Points on a hilly landscape, in no order, each with its height.
From any point a ball takes the steepest step (drop divided by distance) to one of its 2 nearest points. It stops when none of these is lower. Distance is the straight distance between rows; heights are no part of it.
reme: [194  79 187  95 135 132 135 159 111 109 120 146  97 110  88  95 109 107
 102 101  78  93 101 120 108 142  36 104 118 133 130  88 176 114 176 115
 197 115  90 168 155 122 132 163]  height 496
Fif: [151 135 159 118 100 133 138 116 136 118 133 101 141 152 127 140 151 140
 117 120  99 111  99 101 149 128 134 173 142 156 166 125 103 156 191 123
 118 108 184 111 154 167 101  97]  height 395
tusim: [169 132 171 181 119 102 164 134 179 178 157 116 141 127 163 177 152 187
 128 175 113  53  87 162 133 136 121 154 154 136 124 124 176 122 137 153
 137 131  54  91 129 102 113  97]  height 112
zemu: [ 65 151  87  98 148 148 155 111 152  90 124 167 139 116 108 143 146 159
 149 153 122 181 169 131 182 103 130 134  85 147 141 157 114 123  37 130
  65 151 168 148 127 115 125 105]  height 525
sura: [100 123  96 103 154 144  86 156  92 115 117 112 141 130  73 100 100  89
 126 122 222 204 137 167 134 157 137 137  87 112 109 138 100  97  94 116
 115 128 125 160  79 108 160 162]  height 457
pag: [154 127 153 121  98 117 144 144 162 171 170 166 134 126 117  98  99  97
 146 144  95 122  99 147 149 136 101 121 159 100 149 148 165 154 172 134
 182 150 114 117 152 154 134 182]  height 610
ber: [ 92 181 120 136 137  91 105 104 157 169 153  94 130  72 154 117 129  85
  75 137 157 179 169  61 123 120 135  96  99 141 148 128 114  69 102 130
 156 156  94 133 163 114 184 192]  height 301
naz: [137 166 118 149 113 147 101 130 166 107 143 162 192 168 172 166  81 104
 160 150 158 129 118 139 172 123 210 180 136  90 110 181 103 106 120 158
 110  98 137 149 134 153  97  87]  height 650
biv: [129 134  95  92 149 136  61 206  65  75  97 149 116 140 122 152  86 117
 139 134 201 171 182  97 165 146 167 130 121 110 138 109 107 132 125  93
 129 114 127 143 103 130 107 136]  height 318
Rovaf: [136 161 151  81  59 147 179  99 127 107 117 135 164 123 150  82 176 124
 135 150  89 162  60 108 130 136 112 135  97 174  94 141 115 109  76 117
 105 129 162  64 174 206 130 107]  height 500
Par: [148 118  87 119 125 157 126 125  81 124 116 124 141 155 111  81 109 134
 180 107 122 151 118 112 142  82 154 149  79 120  75 106  81 125 120 110
  81  92 172 116 129 150  94  95]  height 379
nin: [131 163 133 133 125 112  85 115 146 126 129  69 119 171  86 211 131 172
  97 136 145 167 157 113 156 112 121 147 141 150 161 146 118 171 129 146
  67 149 153  95 102 146 103 128]  height 567
Pubab: [140 156  99 177 137 142  57  94 156 104 162 121 139 162 129 156 128 157
 172 150  61 102  94 154 136  84 147 124 156  83 145 148 109 177 129 162
 134  84 178 135 125 172 108 135]  height 563
ginag: [ 90 123  45 105 201 176  78 170  80  58  61 139 119 129  67 140 116 141
 134 114 120 120 158 137 116 103 125  93 126  97 145 103 141 127 131 101
 163 136 173 167 108 110 111 116]  height 221
lov: [177  88 110 136 155 152 165 124 130  83 121  84 103 132 180 113 189 180
  94  85 122  97 108 133  58 119  63  86 101 123  98 115 163 148  59  94
 147 120 128 144 115 137 143 116]  height 504
tugek: [ 72 122  96  53 162 120 130 182  73  97 123 146 120 120 121 110  70 115
 150 104 123  73 158  76 143  91 168  76 127 147  97 100 107 113 114 140
 104 122 132 102 171 111 132 129]  height 152
solak: [103 141  68 106 146 170  99 184  83  84  37 153  78 115  57 172 116 125
 192 122 137 166 142 150 133 138 124 135  96 118 123  80 136 119 160  83
 149 135 140 153 100 109 108 110]  height 265
Fus: [ 88 108 120  77 161 109 143 146 120 136 130 102 138 131 133 122  59  81
 118 124 133  46 106 113 122 107 169  88 147 134 116 127  89  85 104 178
 120 129 116 115 115 105 155 151]  height 92
zaze: [109 172 127 189 130 110 122  85 174 127 165 104 154 124 189 120 155 128
  77 144 132  94 108 102 107 121 116 136 135 121 125 122 161 103 142 103
 115 150 131 121 121 116 132 138]  height 596
zus: [ 85 170 102 110 124 149 132 127 141  67 106 141 148 124 156 185 168 121
 148 134 157 170 134 122 147 152 126 136  99 121 162 151 118 135  80 102
  89 134 171 198  92 131 124 115]  height 511
gigem: [109 153 116  85 114 139 172 122 130  77  52 129 125 109 106 162 173 113
 136 116 161 192 104 125 124 114 105 124  97 151 126 166 136 131  71 105
 121 170 145 169  93 132 147 123]  height 495
Guza: [182 140 154  70  62 154 125 140 100  79  75 132 119 141 146 137 105  91
  88  94 141 129  87  92 110 118 176 132 106 127 110 139 104 113 137  77
 122 103 165 173 110 114 132  77]  height 441
Fupul: [ 79 145 130  70 150 110 138 139 128 107 106 117 141 132 131 142 103  99
 104 121 167  77 131 148 138 129 168 117 139 164 137 158 105 109  71 153
  83 131 120 173  86  84 154 124]  height 145
diput: [170  89 145  95 143 138 132 120 127 114 195 137 143 157 166  84  79 141
 122 100  87  34 110 147 151  69 168 111 149 102 154 172 138 157 121 156
 146 112 146 117 154 164  88 128]  height 534
Dav: [107 144 138 109 115 109 122 150 114 104 123 164 115 126 116 127 156 131
 145 147  65 150 166  63 140 168  90 120 127 176 150 110 154 135 147  93
 159 139 144 122 184 104  92  92]  height 196
Gib: [164 107 107 135 121 128 145 124 101 173  64  33 135 123 119 164 146 120
  68 108 221 179 148 165 106 130  85 131  98 131  99 122 122 134 101 153
  95 180 129  89 108 166 168 167]  height 632
Rekop: [102  99  87 161 125 124 137  83 149 190  99  84 108 136 142 133 157 135
  33 102 153  76 117 189 104  85 120 111 138 105 106 102 153 128 119 125
 100 180 122 122  59 141 139 139]  height 572
Pup: [140  94 123 120 149 117 165 140 122 110 148  98 149 112 171 114 151 128
 143 135  84  73 144 101  83  99 136  90 127 152  88 142 116 111  82 146
 124 120 117 121 171 117 123 122]  height 561
puvob: [ 72 223 123 138 130  73 113  80 164 200 148 101 139  97 140 133 113 112
  61 151 115 126 155 104 122 121 160 119 133 121 181 140 126  87 110 176
 129 152 117  87 165 132 152 176]  height 333
bipon: [143 122  96 136 124 144 101 136 144 133 109 130  99 136  58 154 126 185
 190 136  44 190 129 128 135  79 120 120 136 134 127 133 125 137 133 118
 148 123 161  92 138 117 111  91]  height 167
nune: [136  95 108 122 125 124 122 102 136 117 131 127  99 145  82 112 177 174
 124 128  52 119 109 137  99  69  98 104 132 166 123 133 129 143 113 103
 127 131 168  81 128 111  96  71]  height 117
voma: [ 21 144 121 141 138 102 135 138 112 124 112 150 127 102 173 192 126 122
 154 155 178 104 134 120 143 156 152 152 117 138 140  78 124 114 167 138
 120 140 109 119 146 114 147 122]  height 250
pum: [ 99 131 169 164 121 150 155  73 129 141 115 122 148 112 106  90 168 111
 109 123 143 136 100 136 141 187  84 168 118 125 144 109 113 137 220 122
 157 149 163 154 163 150 149 133]  height 553
toven: [173 125 113 145 132 127 137 140 176 109 145 133 107 144 120 171 111 178
 145 119  90 132 132  88 111  70 134 124 158 110 130 130 167  98 114  91
 141 119 115 138 108  77  78  80]  height 251
rumib: [ 92 119 102 150 196 139  65 126 125 131 129 119 147 112  79  98 146 106
 135 138 206 198 176 179 142 140 132 145 104 108 118 146 102  96 124 147
 178 129 102 148 140 134 145 164]  height 435
Ranov: [ 81 126 130 120 116 147 117 107 137 129 125 157 111 160  96 143 160 126
 149 141  46  72 136 136 121 162 142 127 133 173 186 142  94 196 130 170
 100 107 193 124 145 140 120 115]  height 592
Lik: [105 130 154 102 117 164 119 117 152 126 112 140  91 132  78 184 119 154
 186  92 113 169 137 171 163 176 124 146 124 129 188 156 132 184 129 153
 122 129 169 205 128 115 141 124]  height 436
Viv: [116  97 145 134 107 106 154 138 136 158  70 121 121 103 102 154 151  87
 110 120 162 167 145 136  84 142  91 129 175 122 101 122 155  92 125 127
 143 171  78 143 121  77 155 149]  height 620
Zavam: [208  85 208  90 128 121 152 154 140 160 118 133  81 112  82  91 127 150
  89 113 107 113  92 176 146 106  62 121 116 147 130 101 169 106 204 103
 174 142  91 113 145 113 106 122]  height 471
toz: [106 130 149 142 115 125 132 111 129 144 179  89 135 110 152  75 110 150
  94 134 155 165 116 153 123 169  93 100  94 135 114 119 145  83 113 127
 132 157 105  89 154 125 196 167]  height 366
mub: [162 115  65 161 161 116  80 159 109 106 102 141 136 137  94 140 136  85
 183 125 136 188 156 111  78 131 115 119 165  97 121 130 103 136 114 107
 163  95 123 130  72 108 118 146]  height 468
nuba: [101 166 165 161 111  87 157 118 171 147 144 132 136 114 173 201 136 177
 121 159 135  99 124 121 134 107 141 148 151 147 146 110 180 101 143 141
 104 159  85  65 132 119  92  99]  height 163
gutat: [145 100  67 141 121 119 128 174 102 143  75 171 107 126 136 137 131  56
 229 118 131 150 130 119  97 129 127 137 134 103  99  96 100 163 130 102
 118  97 125 150  48 130 129 155]  height 490
koben: [114 172  97 152 112  93 106 102 144 129 135  90 132 136 130 166 155 142
 114 165 110 151 141 109  99 113 125 112 140 150 127 150 122 128 105 136
  87 143 150  90 123 139 123 145]  height 581
zun: [145  97 147 107  74 121 115 103 156 191 104 124 109 129  70 187 154 108
 165 120  50 168 113 112 142 142  78 125 172 170 141 156 121 187 120 142
 124 140 106 107 148 122 141 127]  height 383
gev: [152 156  93 121  95 135 101 113 150 142 133 163 170 148 161  98 126 109
 163 145 145 164 140 185 167  98 200 156 146  99 102 180 123 143 102 152
  92 106 144 112 119 182  84 114]  height 646
veb: [ 64 152 125 165 178 119 124 142 114 155 167 134 136  99 168  94  98 131
 156 152 161 147 143 119 139 113 158 121  97 121 101  72 116  56 152 143
 172 125  70  92 180 109 145 132]  height 302
zedob: [117 118 139 154 138 114 104 124 133 162 146 133 113 123  88 107 124 124
 133 120 169 171 188 160 155 158 152 166 145 111 136 174 135 125 144 150
 115 145 106 155 105 107 121 138]  height 410
vigu: [108  88  93 224 130 121 154  70 144 178 154 125 128 140 165  90 174 155
  66 112 149  87 150 162 135 128 102 120 135 108 117  85 148 144 137 108
 116 153 101 125  67 120 148 119]  height 557
lor: [114 114 113 165 144 132 152  99 157 135 185 126 173 124 178 129 149 148
 172 115 124 112 138 119 161  88 127 141 112 111 109 150 126 167  82 158
  94 128 128 115 151 188 125 140]  height 599
Zatav: [ 75  81 123 182 130 114 128 125 123 172 170 110  95 125 151  94 138 124
  69 105 151 128 183 102 128 121  85 114 136 118 150  42 152 128 152 117
 143 173  92 119 107  96 139 157]  height 540
luzi: [143 136 156  98 135 146 127 140 141  97 150 159 114 152 101  92 105 114
 113 130  86 105 129 148 140 156 160 120 123 124 167 180 116 132 138 142
 162 107 148 150 153  92 118  91]  height 499
muvev: [131 154 125 138 157 133  93 154 155  84 153 130 167 149 161 181  95 146
 140 133 136  70 149 104 157 119 219 144 141 109 109 154 101  93 112 152
 111  83 105 152 131  84  93  58]  height 641
Zam: [117 109 114 185 148 110 145 102 164 170 190 128 138 116 140 130 134 155
 174 137  85 162 176 150 157 124 108 107 140 121 122 125 154 154 117 169
 109 128  93  96 139 130 153 158]  height 586
Konas: [120 121 124 134 117 134 121  96 156 184 114 126  80 112  61 161 143 141
 132 105  88 132 138 173 126 180  92 114 152 144 167 184 147 215 121 151
 121 151 135 154 123 143 136 165]  height 411
Supun: [134 108 138 145  60 108 124  95 131 206  77 101  85  94  61 141 166 115
  55 132 151 140  98 167  79 154  73 121 143 146 133 111 166 118 145 118
 127 189  93 115  97  86 141 153]  height 604
Riku: [191 110 142 132 121 122 143 148  72 107  94 101 116 127 176 143 153 129
 111 116 173  86  83 152  69 177 100 126 111 139 100  91 139 140 158  89
 131 101 112 144 105 124 165 108]  height 177
Rogud: [ 90 164 116 116  97 116 117  89 132 108 127 139 119 157 125 163 145 152
  87 115 134 156 150 139 170 129 159 159 128 141 174 160 135 150 105 134
  58 142 176 110  75 111  85  86]  height 554
tefot: [ 80 126 100 114  97 103 152 110 121 176 128 149 148 113 194  95 121  94
  86 138 151  81 111 108 113 134 159 110 161  96 135  93 142  98 134 145
 104 139 130  53 113 120 112 134]  height 390
nifek: [120 117  98 105  87 102 102 157 126 133  82 152 105 123 102 170  97  68
 176 120  86 141 129  83 110 135 101 102 142 124 127  99 131 157 146 117
 116 108 139 149  71 115 149 152]  height 512
ketom: [195 108 145 179 122 118 191 119 137 160  93  89 138 112 172 141 186 160
  59 111 165  55  96 144  85 151  95 150 137 128  90 115 176 141 149  90
 142 137  79 163  86 143 155  90]  height 115
Lefiv: [ 84 155 115  73 182 119 123 112 139 116  87  96 134 121  87 136 118  95
 103 157 175 170 158 195 150 117 131 129 150 182 142 182 111 144  67 180
 105 163 114 156  69  86 152 143]  height 190
deniz: [126 118 124  86 163 158 138 138 101  80  91 129 152 112  83 116 149  90
 123  92 207 200 154 131 150 135 104 149  93 133 119 158  78 128  44 106
 119 150 143 195 105 127 161 161]  height 477
mafop: [189 135 158 141 121  92 113  96 163 120 151 134 112 155 107 115 174 151
 101 121  72 197 183  58 112  91  86 117 172 159 127 152 158 129  99  98
 150 147 112 106 128 104 105  97]  height 322
lef: [133 142 143 151 156 112 106 140 142 163 127 104 137  70 110 162  88 142
 140 106 192 194 146  98 139 104 107 128 155  57 145 115 160  73 144 128
 162 189  89 151 148 136 127 199]  height 300
fovaz: [141 147  81 171 158 152  79 122 144  80 150 121 155 140 111 128 135 140
 160 140 155 203 123 129 110 116 123 144 116  74 109 146 127  95  93 115
 121  96 147 158  75 131 133 131]  height 446
vin: [140 158  78 154 129 148  88 120 135  69 149 142 165 156 162 108 117 165
 161 161  73 126  80 127 115 104 145 102 110 103 100 129 122 127 125  97
 150  90 193 112 135 153  97 104]  height 580
nagaz: [115 147 117 127 103 147 155 109 150 114 173 155 156 121 168 103 120 143
 185 144  69 117  81 104 150  92 125 107 134 119 123 137 110 149 102 129
 133 105 181  98 164 204 111 137]  height 593
vegum: [130 122 129 145 141 144 102 106 103 143  93  93 145 130 127 147 155 120
 102 126 148  66 109 155 116 115 158 150 134 140 129 132  82 175 162 170
 103 139 185 160 122 205 137 155]  height 594
Rade: [182 154 124 137 121 155 114 133 116 133 168 140 151 158 100  57  88 142
 171 128 122 195 111  75 156  87 148 152 109  87 113 104 100 103 154  90
 140  92 166 108 115 133  97 107]  height 403
fituv: [110 138 136 110  91 136 136 127  53 130 108 140 106 149 134 117 115 134
 133 185 139  56  65 171  85 196 139 124 112 167 119  55 118 144 170 129
 105  89 145  38 121 105 114  89]  height 290
Dapo: [192 103 168 100 112 149 207 127 140 141 154 137 156 143 140 110  87 117
 143 111  83  84  63 123 126 129 158 146 134 118 122 178 101 127 118 152
 110  63 135 116 157 130 141  88]  height 531
Beli: [ 75 174 184 116 124 125 156 121 131 163 137 159 127 106  97  73 110  93
 154 135 128 171 119 114 145 155 139 145 119 105 155 128 124  64 176 131
 192 157 131 113 188 133 142 160]  height 486
rulu: [217 137 150 102  75 138 129 125 118  74 104 112 113 150 178 156 145 142
  82 113 127 129 122  67  99 125 127 105 120 127 130 141 144 144  79  67
  99 117 147 152 126 123 123  96]  height 461
dom: [103 164 175 117 127 112  88 117 142 150 145 141  94 143  86 179  91 162
 168 120  83 150 162 116 157 220 122 154 161 133 205 173 155 163 154 149
 170 128 141 208 180  98 139 147]  height 456
Meza: [ 97 147 166 178 147 104 132 132 142 151 137 114 117 128 128 213 142 166
 140 145 143 101 141 120 136 156 125 162 153 142 158 107 163 138 202 138
 127 142 103 127 141  99 130 128]  height 207
bive: [169 137 140 105 114 151 101 141 114  78  93  92 124 144 109 148 143 108
  76 130 127 126 115 108  99 108 148 135 127 171 135 148  89 114 155 116
 139 122 190 166 153 147 133 118]  height 420
Luda: [184  79 140 181 169 130 138 122 133 150 157  63 128 141  97  68 130 195
  96 115 120 157 108 184 112 100  70 103 120 115 104 108 150  82 130 138
 157 134  87 100 122  98 150 133]  height 422
Foros: [178 139 120 125 101 133 110 132 170 128 140 159  94 150 121 172 125 196
 167 128  57 161 110 105 174  60  91 138 139 134 157 100 163 148 146  88
 157 114 130  97 135 128  64  79]  height 210
roto: [127  80  89 140 141 138 155 154  86 123 127 146 115 123 154 108 131 123
 217 118 128 136 115 139 112 129 131  99 108 110  79 115 109 150  86 124
 115  89 112 137  92 136 160 139]  height 510
bukuf: [119 114 154 197 143 133 162  84 164 188 192  75 143 120 111  66 143 194
  95 139 152 200 137 170 146 150  62 130 120 107 101 103 164  72 132 129
 159 160  78 120 123  97 156 144]  height 396
soli: [118 128 136 132  82 109 111 124 145 200 113 111  98 107 107 113 136 123
  32 144 134  86  93 209  90 126 135 120 161 120 151 138 155 138 144 147
 136 184 118  89  85 134 132 167]  height 588
sim: [ 93 105 119 163 150 151  90 111  68 155  75  80 172 129 137 127 116  96
 112 160 160  79  95 185 124 146 158 141  94 123  90  94  76 127 159 181
 102 107 147 133 104 166 188 149]  height 577
lodul: [131 115  76 125 165 178  93 136 100  58 105 119  91 145  82 110 126 175
 116 136  70 124 121 151  71 103 135  88 112 126 119 127 135 120 112 104
 140 104 168 132 129  75 104  82]  height 172
buvav: [115 116 142 131 102 114 163 117 181 175 136 187 107 121  77 113 109 108
 170 103 110 143 110  98 127 115 138 157 150  94 156 122 153 116 176 118
 144 126 105 140  97  81 112 130]  height 440
dotob: [107 132 164 115 151 102 104 132 150 108 149 153 110 130  83 121 124 103
 120 126  65 110 167 110 102 183 130 133 160 126 161 157 135 122 149 152
 176 120 113 196 170  98 122 144]  height 479
rut: [156 109 122  58  88 137 136 172 128 113  89 129  83 129 147 149 135 127
 119 114  74  34  77 178  77 128 140  90 118 139 148 160 128 173  73 139
 115 117 144 147 112 142 107 138]  height 551
ganev: [115 166 121 153 123 147  87 125 138 131 143 153 121 177 100 174 120 141
 185 178  64 135 113 159 137 156 163 156 139 139 160 164  90 168 159 193
 134  83 187 122 156 136 125 115]  height 578
Fopet: [110 129 163 127 129 113 142 128 132 107 157 158 114 103 147 106 158 139
 175 158  76 126 143 130 147 149  67 105 130 165 134 111 140 163 145 125
 174 140 118 112 220 149 102 141]  height 241
zare: [146 155 143 105 148 143 129 152 130 103 104 102 155 104 143 185 101 107
 129 122 211 192 152 111 139  93 136 130 128 124 142 152 128  85 105 130
 137 154  93 140 126 142 136 180]  height 335
gem: [137 140 122 141 158 125  99 121 147  95 172 103 127 162 131 146  95 172
 106 126  92  58 131 129 117  84 150  90 157 121 145 173 121 146 100 142
 132 125 153 135 132 144  95 127]  height 548
dob: [123 152 141 121 153  80 107 142 140 143 124 141 135 117 131 121 150  67
 122 126 152 178 226 103 146 119 143 140 172 130 141 160 118 119 146 145
 130 157 108 154 141 133 104 164]  height 386
sopim: [ 83 145 176 103  92 107 171 127 132 179 113 198 111 111  70 103  97  81
 160 110 118 178 125  72 148 164 116 159 172 120 162  83 129 104 213 111
 164 145 110 126 142 114 120 155]  height 464
duv: [ 67 155  95  96 123 130 145  99 173  92  88 141  96 129 100 178 141 161
 122 123 110 146 145 128 153  94 121 103 132 132 153 141 156 115  39 114
  73 160 148 127  73  70  94  88]  height 541
sufa: [106 114  97 249 167 134 129  71 157 168 217 139 128 136 131 101 174 137
 137 129 134 133 194 154 145 152 111 127 150 117 114 117 150 165 123 149
 123 123  80 141  87 110 149 148]  height 573
bupof: [185  97 134 127 107 124  98 133 100 138 124  50 139 134 158 131 133 155
  40 112 197 144 158 134 121 100 120 144 103 151 103 138 123 149 136 129
  65 140 137  87 118 180 114 137]  height 619
libag: [123  99 113 136 104 126 142 143  92 132  74  84 109  90 148 160 148 115
  80 118 205 164 142 139  87 137  91 102 134 131 106  72 141 103 133  98
 131 189  95 107 111 125 149 147]  height 633
zoda: [106 139 172 142 138 133 136 129 124  79 173 102 149 137 166 139 141 166
  79 128 185  99 119 119 115 165 173 168  95 147 129 157 125  96 136 131
 105 118  99 149 139 106 107  64]  height 621
nofat: [135 119  59 121 139 164  75 145  71 100 120 151 125 158 141 141 101 156
 162 129 191 134 133 123 160  97 175 141  91  86 102  96 119 146 128  77
 106 101 164 150  92 142  68 121]  height 350
dimot: [136 154 123 150  86 171 127  96 160 126 154 199 179 154 145  57 145  97
 174 144 118 173 101 167 179 119 171 173 137  86 132 159 121 125 146 134
 162 122 153 109 131 183 101 120]  height 636
Mudap: [198 147 157  95  57 126 156 119 113  85  95 140 158 116 169 124 169 108
  96 139 122 186  81 120 104 127 145  93 120 163  98 162 158 108  68  88
 115 134 142 117 148 156 116 109]  height 481
Digeg: [114  72 142 132 173 114 133 135 114 127 164 120  96 120 115  84  89 138
  80  97 106  83 130 122 111 121  49  85 127 118 146  63 177 129 173 118
 165 132  90 141 130 102 156 183]  height 520
faro: [147 120 105  77 190 124  48 172  98  89  55 129 138 116  82 158 106  78
 132 124 207 166 196 141 123 178 125 136 157 129 128 151 108 127 122 147
 171 113 115 140 122 129 132 158]  height 278
lamem: [154  97 166  55 109 153 160 142 145 124 157 174 116 159 147  84  95 114
 123 130  46  38  90 139 133 145 150 123 141 127 163 176 116 171 112 134
 136  72 150 120 171 116 103 101]  height 516
zuv: [187  91 128 112 124 131 158 150 131  96 106 128 128 119 158 124 133 117
 153 103  98  82 102  74 125  61 117  92 136 128  89  92 135 115 142  92
 145 119 138 135 141 139 138 116]  height 579
Defu: [192 111 163 174 111 119 170 117 170 173 130 126  98 132 138 146 133 178
  97 112 132  51  79 170 122 149 113 138 154 128 133 158 179 178 145 129
 133 120  64 150 104 124 128 106]  height 49
Dini: [169 107 149 113 102  84 125 126 164 136 134 119  77 147  59 173 158 123
 122  94  34 154 189  69 121 130  97  98 173 164 155 148 146 170  77 125
  98 140  90 129 126 112 124 125]  height 354
sogok: [167 166 168 147 118 127 139 136 160 108 147 100 161 153 169 162 121 156
 123 155 117  59  96 102  91 158 158 153 129 153 113 166 114 115 116 152
  99  96 113 144 153 100 102  47]  height 630
Mutus: [131 150 154 158 144 112  82 102 120  96 174 112 162 144 170  80 126 149
  49 157 160 108 132 104 118 145 166 151 128 130 110 126 146  71 157  97
 144 107  99 102 142  87 105  96]  height 609
Nilis: [127 111 104  83  95 117 143 148 131 155  76 142 112 120 130 181 115  84
 168 127  68  68 101 126 110 113 112 108 136 149 144 143 121 199 114 157
 104 115 167 143 117 168 151 168]  height 533
dufes: [126 138  87 167 119 165 107  94 131 115 182 164 140 156 133  90  96 119
 157 141 145 177 102  85 151 132 168 176  87  78 129 117 101 110 114  84
 105  84 158 139  75 114  99 116]  height 424
Boru: [ 74 139 131  99 130 150 151 142 113  96 125 148 159 119 125 100 122  71
 154 104 153 110 101  79 127 142 160 152  87 121 107 122  67  94 123 124
 114 114 162 151 140 140 166 126]  height 544
zunok: [204  72 175 157 126 137 149 122 142 210 135  85 104 138 113  90 118 181
  63 106 131 107  96 195 171  94  54 118 105 132  99  87 155  89 164 112
 142 149  78  82 114 120 128 105]  height 447
bebud: [135 168 143 120 126 106 107 145 133 111 134 162 150  93 137  86 137  74
 133 134 115 179 138  97 141 117 120 132 139 124 119 134 150  72 174  97
 209 143 105 139 191 148  98 166]  height 507
peri: [106 119 142 106 118 114 116 169  43 125  78 160 113 130 168 133 116 157
 174 164 152  97 113 183 129 175 151 132 103 159  99  68 139 174 175 127
 116 117 126  86 141 143 107 103]  height 334
Ninon: [167 104 132 116 120 117 143 168 147 116 120 180 119 114 136 123 112 100
 180 106  66 121 110 125 139  82 121 142 146 116 128 131 154 155 163 100
 185 113 144 150 139 164 107 153]  height 595
dedo: [ 84 106  93 140 170 145 135 154 122 124 152 164 131 127 135 121 134  78
 200 124 173 113 139  93 130 138 144 145 104  97 106 124  99 111  81 109
 129  89  98 178 108 122 169 145]  height 527
Fak: [125 138 157  93 125 126 136 164 130 107 108 170 142 102 113 131 127  83
 130 128 186 185 192  94 152  95 183 158 131 134 116 168 124  76 125 117
 126 164  85 169 139 108 105 126]  height 362
piv: [122 140 127  58 189 130  94 141 108  71  52 111 142 116 105 165 124  86
  84 132 213 126 155 181 120 175 115 131 129 163 163 165 102 133  82 150
 146 158 126 170  94 128 140 161]  height 237
Kodo: [ 76  95 123 112 170 150 124 141  84 110 106  92 149 109 130  69 120  96
 114 115 152  76 102 148 105 150 166 124  82 121 104 107  63  89 155 138
 145 102 150 137 159 143 173 126]  height 560
puvum: [ 69 151 113 141 172  98  89 140 129 153 134  97 111  81 136 147  99 131
 107 130 143 151 163 109 127  92 142 107 120  88 144  96 141  55 142 151
 191 170  92 125 165 119 165 191]  height 263
vol: [199  94  66 164 161 137 177 125 140 129 125  89 130 132 155 156 178 139
 130 104 121 107 143 110  68 118  66  89 131 116 100 136 152 180  46 135
 123 135 103 116 100 161 152 155]  height 523
zeg: [197 126 131 162 141  92 122 109 184 148 156 110 105 152  92 125 114 130
 111  93  88 139 138  67 101  89  99 106 174 102 146 146 163 121 148 121
 140 127  99 134  82  80 119 132]  height 287
padus: [155 129 176 131  96 142 167 125 159 172 184 192 150 127 149  76 104  97
 153 113 135 129  95 150 201 155 155 184 147 100 167 154 128 141 173 155
 133 123 104 131 154 172 127 133]  height 624
larog: [ 98 150 175 115 111 137 166 119  97  91 134 151 151 119 164  51 175 111
 129 120 134 142  92 145 140 173 122 165  91 142 136 112 106 147 161  85
 137 133 178 134 182 205 133 133]  height 535
kapav: [ 72 135 118  87 124 121 136 167  75 106 153 155 113 112 130 125  96 145
 144 140  97 103 200  69 154 155 124 110 119 165 151 103 113 147 131 144
 112 115 145  84 191 105 114 112]  height 199
Moru: [123 122 148 104 107 141 171 125  86 131 126 122 166 109 180  72 166 137
 164 121 126 158 119 151 157 118 130 153  97 143  75 120  93 144 123  98
 100 125 146  83 205 226 124 112]  height 518
rap: [ 83 126 132 132 149 129 122 146  88 165 168  88 108 104 119  75  77 137
 121 157 135 185 158 123 131 144 126  88 103 126  92  75  97  55 120 159
 138 150 100  66 167 110 183 151]  height 336
Gir: [176 123 145 111  96 128 149 136 138 130 165 134 160 130 163  97 108  90
 131 151 100 112 108  98 109 124 157 106 127 152  85 176  91 120  78 158
 113  88 122 107 137 131 172 119]  height 545
sapob: [224 109 142 127 106 134 166 125 135  74 146 153 129 118 187 112 167 148
 126  91 137 126 113  90 107 154  79  91  85 115 115 107 167 150  82  57
 141  96 118 186 108 111 146 105]  height 482
kud: [141 120 155 127 107 114 136 151  76 138 138 126 114 131 139 109 114 137
 113 168 145 101  87 190  78 204  94  94 108 176  92  85 147 115 146 100
 140 101  94  84 117  85 165 134]  height 236
Vati: [147 100 150 130 128 137 151 148  93 118 131 135 127 140 155 136 128 138
 189 134 125  83 118 123 142 166 136 161 119 160 132  91  98 182 190 132
 122  95 156 138 156 161 117  96]  height 370
bedib: [122 165 158 137 104 106 146 131 138 191 164 106 140 106 158 135  99 119
  63 173 135 103 106  96 100 121 158 133 147 120 138 111 120  59 144 167
 124 134 100  70 148  96 148 148]  height 363
fizu: [175 113 160 151 139 136 105 134 116 132 154  66 144 140 148 141 109 171
  86 107 160  80 121 160 156 108 144 147 119 120 123 146 116 165 159 159
  84 115 144 148 125 194 117 132]  height 606
dafup: [ 64 125  97  89 136 129 141  93 100 117 130 140 129 159 132 131 151 137
 109 132 114  87 168 123 145 126 144 118 102 153 147 139  81 184  99 160
  72 116 197 113 155 143 112 115]  height 605
luv: [ 69 149 113 133 152 143 121 189  89 107  87 167 124 108 113 151  85 123
 220 140 154 124 127 111 143 132 154 147 127 115 105  70 128 103 189 122
 148 143 117 131 132 133 115 116]  height 289
vupid: [ 44 111  96 131 163 133 146  67  98 136 124  95 131 136 135 142 134 144
 134 138 149  93 163 168 147 112 139 135 102 160 116 109  99 162  99 192
  36 134 135 134 104 116 155 103]  height 618
zene: [104 112 109 137 100  99 154  96 149 200 143 185 127 119 146  95 111  86
 119 110 132  97 121 121 134 121 156 120 172  77 153 130 162 144 150 145
 111 122  91  91  75  96 149 155]  height 415

Where does a ball stop that starts at each point below?
naz | puvum
Moru | Defu
sapob | Defu
zuv | nune
gem | nune
fovaz | Fus
rut | nune
Digeg | puvum

Call two points neighbours if one is among the 2 nearest of the other. Go from one point of each pair to the other, from neighbour to neighbour, staying as low as possible. Name the highest point that can't be avoided.
gutat and Defu | rut
Dav and Fus | kapav
nune and Defu | luv

For each start below, name every point that the ball comes to, in order.
duv | zemu > zus > gigem > deniz > sura > rumib > zedob > dob > Fak > zare > lef > puvum
dimot | padus > pag > Ninon > zuv > Pup > Gir > Dapo > lamem > luzi > dotob > dom > Lik > Konas > zun > Dini > mafop > zeg > toven > Foros > bipon > nune
mub | fovaz > dufes > Rade > Par > nofat > biv > faro > piv > Lefiv > Fupul > Fus
lov | sapob > rulu > Guza > bive > Fif > Vati > peri > fituv > kud > Riku > ketom > Defu
Beli | sopim > buvav > zene > tefot > bedib > puvob > ber > puvum
larog | Moru > Rovaf > Mudap > rulu > Guza > bive > Fif > Vati > peri > fituv > kud > Riku > ketom > Defu
Zatav | Digeg > reme > Zavam > zunok > Luda > bukuf > toz > rap > veb > puvum
